Each scene shows the same named points in several views. A view is turned or mirrored, and shifted as a whole, has a little noise and may leave points out.

Scene 1
View 1
Komib: [-5 -8 16 -1 11 -1  3 -4]
Guk: [  0   2   3  -1   1 -16 -17 -11]
kufeb: [ -6   9 -14   0   6  -9 -23 -16]
rok: [ -6  -6   5  -1  10  -5 -11  -2]
sor: [-21  -3 -10  -3  27  24   3  -3]
Nilo: [-12  -4  -2  -3  14  -9  -2 -19]
zisa: [-18  -1 -20  -2  23  16 -14   3]
vufav: [ -6  -8  -3   0  11 -20 -17  -3]
lep: [ -4   5   4  -1   8   9  -6 -10]
netek: [-21   8 -27  -4  23  12  -5 -25]
fur: [-12 -17   8  -3  19  -5   3  -2]
did: [-11   6  -6  -1  13  18  -6  -7]
View 2
Guk: [  6  27   1  10  28  -6 -21   7]
Nilo: [ -8  10  -3   4  12  -5 -18   4]
fur: [ -4  -2   0  16  15   1 -15 -12]
kufeb: [ -7  31   8   1  26   1 -18  16]
did: [-12   5  18  -9  28   2 -11  -2]
lep: [ -3   9  10  -5  28  -5 -15  -3]
zisa: [-24   9  22   2  24  18  -8   2]
sor: [-24  -8  20  -7  19  10  -7  -8]
vufav: [  0  28  -4  22  17   1 -21   8]
Komib: [  1   5  -2  12  19  -5 -17  -9]
View 3
sor: [-12   2   6  28  -1  -9  -3  31]
kufeb: [-35  26  -5  -3  10  -4  -8   8]
rok: [ -9  18 -10   1   4 -13  -2   9]
Nilo: [-15  21  -1  -8   5 -10   0  26]
Guk: [-16  26 -11 -11   9   1  -8   4]
lep: [-10  16   1   5   7   8  -8  16]
zisa: [-23   7  -2  26   2 -14  -5  14]
netek: [-39  14   8  16   4 -11  -1  35]
vufav: [-13  24 -13  -8   6 -14  -5   2]
did: [-10   9   7  16   5   8  -7  28]
fur: [  8  13  -6  -1   0 -15   1  22]
Komib: [ 1 18 -5 -8  4 -7 -1 19]
View 4
rok: [ 12  -3  -1 -13 -10 -11 -15   7]
netek: [ 35  -2  22  22  -8  -7 -20  -4]
sor: [ 13   2   8  21   7 -18 -27   3]
kufeb: [ 36  -5   7  -9 -20  -9  -8  -4]
Komib: [  5  -3   6 -13  -9  -6 -18  14]
did: [ 24   5   6   6  -7 -22 -27   3]
zisa: [ 24  -4  -1  15   3 -17 -15  -9]
Nilo: [ 17  -3  17  -4 -13   0 -16   9]
vufav: [ 15 -10   0 -17 -12  -2  -3   3]
Guk: [ 23  -6   2 -22 -22  -8  -9   7]
View 5
Komib: [-29   1   8  26   4   2   5   3]
Nilo: [-25  10  11  21   6  -4   2  -2]
sor: [-24 -25  17   9  19  21  10 -12]
fur: [-38  -5   9  28   8   8   1   2]
netek: [-14  -9  21  -3  25   7   4 -26]
kufeb: [ -8  18  29  14   5   3   8 -17]
Guk: [-15  20  21  25  -3  -2   8  -3]
vufav: [-26  18  24  29   2   3   1  -8]
rok: [-23   6  17  27   1   7   9  -1]
lep: [-11  -4  14  17   3   8  16  -1]
View 6
vufav: [ 18 -31  10  -3  24 -17  12  -9]
Nilo: [ 18 -15  12   8  27  -8  26  -2]
fur: [ 13 -25   3  -1  40   7  23  -7]
sor: [ 24 -22 -12   6  16  18  40   2]
did: [ 20 -17 -11  10   9   4  24   6]
Komib: [ 11 -19   4   3  35  -1  15  -4]
kufeb: [ 20 -17  10   8  14 -22  15   2]
zisa: [ 30 -31 -10   1   5   4  36  -1]
netek: [ 31 -12   4  14   5  -2  48   3]
Guk: [ 15 -21   9   3  19 -22   6  -1]
lep: [ 14 -15  -5   9  17  -2  15   6]
rok: [ 13 -25   0   2  25  -7  12  -2]

In a view up to two points have been moved. Name them for each view, in the order of its rows, or write -.
view 1 -> Komib
view 2 -> vufav
view 3 -> rok, did
view 4 -> -
view 5 -> Nilo
view 6 -> kufeb
